A landscape with many valleys, sampled at points; each row gives a point and its height.
A ball rolls from a point to the lowest of its 2 nearest points, and stops where none of them is lower. Distance is the straight distance between rows; heights are no part of it.
<110> (h 120): 3, -9, 18, -6, 0, -11, -5, -22, 6, 38, 10, 10, -14, -15, 24, -2, -2, 3, 6, -7, -12, 22, -10, -12, -7, 22
<434> (h 303): 4, 25, 15, -8, 2, -29, 4, -1, -1, -38, -15, -8, -35, -28, -17, 16, -9, 1, -8, -6, 4, 4, -22, -32, 7, 19
<137> (h 485): -10, -8, -2, 14, -1, 47, -10, 17, 9, 27, 16, 3, 16, 36, -7, -9, -15, 7, -8, 0, -17, -12, 11, 29, -10, -12
<425> (h 413): 0, -20, -39, -3, -3, 18, 14, -22, -16, 1, 4, -18, -13, 13, 9, 6, 19, -2, 2, 5, -15, 11, -3, -19, -8, -15
<714> (h 449): 17, -36, -4, 20, 16, -19, 5, -37, 11, 11, -8, 5, 14, -22, 32, 11, 39, 9, -1, 16, -1, 16, -13, -7, 3, 19
<656> (h 544): 19, 2, -19, 44, -12, 17, 21, -27, 19, -23, 11, -12, 12, 7, 35, 8, -16, -5, -16, 12, -5, -11, -1, 12, -4, 6
<586> (h 381): 20, 18, 6, 0, -9, -11, -3, 11, 7, -24, -14, -10, -40, -9, -10, 17, -17, -4, 0, -5, -2, 20, -8, -5, 1, 25
<385> (h 682): 26, 4, 48, -7, -1, 33, -28, 6, 23, 13, -2, -3, 20, 29, 4, -21, -11, 25, 4, 27, -13, 14, -4, -7, -31, 11
<141> (h 445): 13, 7, -5, 1, -1, 20, -15, -5, -6, -10, -13, -21, -31, -11, -11, 11, 11, -8, -7, -13, 13, 29, 10, -4, 8, 10
<522> (h 647): 6, 20, 1, 4, -5, 4, -2, 8, -21, -23, -30, -10, 0, -45, -21, 27, 24, -12, -9, -28, -6, 19, -24, 4, 36, 18
<345> (h 594): 15, 18, 30, -10, 9, -21, -8, 22, -4, -14, -5, -9, -33, -23, -31, -13, -34, 1, 4, -10, 30, 1, 10, 4, -17, -3
<561> (h 721): 13, 2, 12, -3, -4, -22, 15, 13, 10, -14, 24, 8, 4, 9, -12, 12, 43, -19, 13, 11, 6, -5, -5, -1, 7, -18
<404> (h 415): -1, 20, 11, 17, -11, 17, 5, -8, 16, 23, 7, -2, 37, 30, 42, -15, -34, 2, -12, -2, -24, -29, 9, 6, -11, 1
<7> (h 510): -6, 2, 31, -25, 23, 25, -13, 8, 8, 53, 1, 9, 30, 14, 8, -22, -20, 6, 14, -8, -20, 5, 16, -19, -21, -3
<112> (h 549): -33, 13, -2, -18, 38, 46, -24, -4, -2, 26, 8, -7, -12, 18, -32, -21, -14, 6, 2, -17, -17, 1, 3, -16, -8, -5
<562> (h 792): 18, -10, 7, 29, 3, -28, 20, -11, 24, -22, 28, 9, 35, 6, 7, -5, 38, -10, 6, 23, 15, -25, -1, -3, 16, -26
<595> (h 438): 7, 15, 40, -8, -4, -29, 9, 4, 9, 9, -1, 20, -13, -23, -7, 11, 0, -18, 4, -5, -5, 4, -37, 20, 17, 11
<358> (h 493): 12, 1, 10, -18, 4, 22, -25, -15, 3, 12, 5, -20, -23, -11, -2, 0, 1, 3, 2, 6, 10, 19, 13, -8, -20, 2
<165> (h 300): -2, 2, 8, -15, -5, 8, -19, -5, -18, -7, -3, 8, -7, -9, -35, 6, 13, -16, -3, -8, 15, 8, -23, -2, 49, 1
<502> (h 523): 3, -9, -30, 36, 14, -11, 31, -42, 1, -18, 4, -19, 32, -34, 18, 0, 16, 6, -12, 23, 13, -14, -1, 8, 15, -19
<134> (h 299): -4, 16, -15, 17, 19, 7, -18, 12, -35, 7, -18, -9, -32, -27, -27, -4, -11, -11, -19, -44, 1, -6, -5, 19, 24, 19
<760> (h 883): -10, -8, -10, 15, 1, -20, 36, -11, 20, -8, 14, 11, 29, 4, 34, -9, -11, 7, 5, 13, 6, -12, 14, -4, -27, -18
<635> (h 661): 12, 16, 47, -17, 4, 15, -20, 27, 27, 9, -19, -6, 1, 15, -1, -20, -30, 23, 13, 11, -23, 16, 11, 3, -39, 13
<231> (h 350): 9, -23, -22, 1, -15, -4, 14, -35, 1, 3, 11, 2, -2, 25, 27, -7, 4, -5, -17, 12, 1, -3, 2, -20, 7, -10
<221> (h 568): -5, 0, -12, -15, 13, 49, -3, 2, -15, 26, 22, -8, -17, 10, -35, 0, -19, -11, 1, -12, -18, -5, -19, -3, -2, -9
<14> (h 620): 10, 18, 17, -2, 8, -1, -6, 30, -3, 2, -3, -10, -29, -19, -22, -15, -52, 11, 19, -17, -4, -3, -2, 13, -29, 2
<202> (h 546): 21, 7, 28, -7, 9, -15, -25, -1, -10, 21, 9, -13, -34, -28, -12, -20, -3, 5, 4, -13, 26, 13, 13, -5, -4, 1
<574> (h 848): 8, -11, 11, 12, -10, -34, 24, -3, 18, -15, 14, 25, 25, 14, 16, -22, 15, 6, 5, 17, 23, 3, 24, -14, 0, -21
<363> (h 192): -28, 1, 0, -11, -4, -18, 15, -2, -17, -16, 0, 8, -20, -7, -20, -4, 30, 8, 9, -1, 0, 22, -21, -9, 15, -11
<255> (h 611): 4, -9, -19, 18, 6, -5, 30, -50, 17, 4, 8, -26, 13, -14, 18, -3, 21, 6, -24, 27, 0, -23, 9, -6, 4, -38
<236> (h 511): 0, -3, -43, 22, -28, 24, 3, 11, -17, 2, 9, -10, -6, 2, 26, 6, 12, -5, -13, -9, -7, -21, 14, 20, 3, -6
<332> (h 552): 16, 15, -10, 8, -17, 2, -7, 12, -23, -20, -13, -16, 0, -25, -3, 9, 54, -12, 0, -22, -4, 16, 0, 2, 34, -1
<641> (h 496): 0, -3, -21, 25, -3, 33, 18, -6, 24, -18, 12, -6, 22, 23, 20, 27, -15, -1, -5, 18, -19, -17, -11, 2, -28, 5
<135> (h 203): -13, -4, -25, -14, 4, 13, -14, 11, -34, 13, 1, 5, -22, -3, -33, 4, -2, -16, -13, -19, 10, -7, -10, 14, 30, 4
<380> (h 256): -30, -2, -10, -5, -6, -25, -3, -1, 19, -4, -13, 22, -5, -8, 9, 17, 2, 25, 22, 8, 5, 27, 5, 3, -8, 7
<699> (h 76): -1, -10, -19, -11, -22, -31, 15, 24, -14, -19, -10, 1, 5, 15, 9, 10, 10, -2, 2, 19, 10, -16, 3, 21, -11, -7
<637> (h 352): -18, 9, 13, -24, -3, -39, -3, 28, 14, -9, -19, 34, 1, -10, -8, -2, -14, 11, 27, -4, 11, 20, 16, -4, 5, 6
<472> (h 484): -15, -10, -10, -21, 23, 13, -7, 22, -15, 28, 10, 0, -14, 13, -37, -26, -8, -3, 3, -13, 6, -5, 26, 20, -14, -23
<678> (h 409): -1, -10, -24, 15, -23, -4, 5, -15, -5, 4, 4, 13, 6, 35, 25, -1, -12, -9, -21, -7, 12, -8, 9, 0, 30, 5
<433> (h 31): -34, 11, 0, -20, 11, -2, 9, 0, -13, -2, -7, -4, -36, -11, -22, -1, -11, 6, -5, -16, 2, 12, -7, -6, -3, -2
<379> (h 344): 2, 5, 14, 0, -11, -11, 3, -13, 20, 20, -15, -3, 17, 19, 50, -4, -25, 9, -9, 8, -17, -4, 15, -1, -26, 15
<23> (h 235): 4, -14, -25, 20, -9, -24, 15, -1, 1, -28, -17, -8, 6, -2, 27, 17, 14, 9, 12, 24, 7, -6, -4, 19, -17, -4
<76> (h 281): 14, -26, -4, -3, -6, 4, -1, -37, 24, -1, 17, 20, 3, 14, 34, -6, -8, 5, -5, 18, 7, 6, 1, -25, -13, 14
<477> (h 228): -12, 6, -9, -24, -19, -26, 11, 50, -16, -22, -1, 8, -7, -7, -21, 16, 14, -8, 0, 12, 0, -20, -8, 16, 1, 5
<80> (h 403): 9, 7, 17, -7, -17, 8, -32, -6, -11, -23, 0, -1, 24, 0, -20, 17, 33, -22, 7, -2, -3, -2, -17, -3, 51, 12
<737> (h 172): 20, -23, 7, -1, -11, -4, -18, -25, 9, -6, -4, 16, 20, 1, 2, 15, 26, -6, -3, 25, 27, 13, -9, 0, 29, 1
<252> (h 351): 16, -43, -10, 18, 13, 7, 1, -47, 25, -7, 1, 9, 18, -4, 30, 5, 9, 9, -12, 30, 8, 8, -11, -10, -6, 17
<124> (h 174): -30, 32, 7, -11, 1, -20, -1, 17, -24, -31, -6, -7, -28, -21, -33, 6, 2, -2, -15, -22, 10, -18, -13, -15, 19, 1
<64> (h 302): 4, 5, 32, -13, 7, -20, 7, -18, 15, 9, -7, 2, -26, -33, 6, 8, -4, -4, 1, 4, -10, 14, -35, 7, -12, 15
<89> (h 482): -17, -12, -8, -22, 10, 10, 2, 2, -9, 51, 2, 5, 26, 25, 11, -19, -22, 3, 11, -10, -7, -13, 26, -7, -15, -23
<523> (h 642): 18, 11, 19, -20, -4, 6, -8, 28, 24, 2, 0, 10, -11, 10, 1, -14, -45, 0, 31, -3, -12, 13, 9, -1, -29, 7
<3> (h 458): -3, -10, -25, 11, 4, 38, 6, -7, -1, 2, 10, -21, 14, 22, 0, 19, 2, 9, 8, 14, -18, 5, -2, -10, -28, -6
<315> (h 531): -8, 6, 23, -21, 34, 26, -21, 2, -7, 42, 8, -9, 7, 1, -20, -23, -25, 15, 17, -11, -15, 11, -1, -32, -22, 1
<572> (h 370): -9, 16, 3, 15, 25, -11, -14, 5, -26, 0, -21, -12, -31, -29, -26, -4, -41, 2, -17, -40, 14, -23, -7, 2, -2, 1
<734> (h 420): -15, 2, 14, -24, 6, -16, 8, 37, 0, 14, -8, 29, 1, 7, -8, -19, -10, -10, 12, -18, 15, 3, 36, 16, 0, -9
<732> (h 357): 7, 2, 6, -19, 2, -24, 14, 27, -17, -36, -4, 0, 4, -3, -40, 26, 15, -18, 3, 13, -5, -10, -33, 1, 12, 12
<212> (h 456): -16, 13, 1, 11, -8, 40, 4, 31, 9, 17, 11, 14, 44, 41, 18, -23, -28, 10, -11, -1, -28, -37, 8, 13, -11, -5
<604> (h 509): -20, -10, -4, -5, 9, 27, -5, 28, -4, 19, -1, 2, -9, 24, -28, -2, -11, -1, -16, -3, -9, -2, 14, 36, -12, -2
<206> (h 255): 2, -2, 8, -4, 3, 0, -15, -20, 8, 44, 10, -4, 9, 8, 43, -7, -14, 14, 2, -9, -20, 4, 17, -27, -18, 19
<685> (h 382): 0, -8, -29, 36, -5, -8, 15, -15, 9, -47, -9, 2, 25, -22, 25, 14, 35, 3, 7, 15, 16, -12, -10, 13, 12, -7
<525> (h 334): 15, -14, 20, -2, -1, -15, -27, -23, 1, -25, -6, 5, 34, -1, -2, 12, 42, -13, 16, 17, 0, 1, -24, -16, 32, 18
<37> (h 486): 15, 6, 37, -4, 5, -42, 17, 10, -12, -18, -10, -1, -3, -25, -28, 14, -4, -13, 1, 6, -2, -10, -49, 1, 11, 8
<459> (h 547): -11, -9, -47, 8, -25, 22, -12, 27, -18, -18, -6, 0, -10, -1, 0, 17, 11, 2, -5, -4, 8, -3, 11, 22, 7, 4
<724> (h 646): 18, 12, -4, 13, -15, -9, 4, -4, -1, -18, 6, -19, -9, 0, 8, 12, 54, -11, -4, 2, 7, 2, 14, -6, 16, -14
<70> (h 457): -15, -8, -1, -29, 27, 1, -8, 20, -11, 43, -10, 14, 12, 9, -3, -30, -19, -10, 14, -18, 9, -5, 43, 13, -14, -14
<4> (h 467): 4, -1, -35, 39, -21, 21, 12, -12, -6, -2, 21, -12, 7, 12, 17, -11, -11, 5, -16, -3, 5, -15, 21, 9, 13, -21
<28> (h 135): -38, -3, -16, 9, -9, -13, 8, 1, 2, -7, -1, 17, -1, 18, 0, 7, 20, 18, -2, -5, 6, 18, 14, -8, 12, -4

Where does a ball stop that starts at each point below?
<641>: <76>
<345>: <433>
<137>: <110>
<574>: <332>

Call two points neighbours if one is among the 2 nearest of the other. Go from one point of each pair to the other, from neighbour to neighbour, staying as low as possible. Name the highest point that can't be avoided.
<28>, <699>: <604>
<433>, <332>: <522>
<699>, <110>: <37>
<135>, <737>: <80>
<28>, <433>: <363>
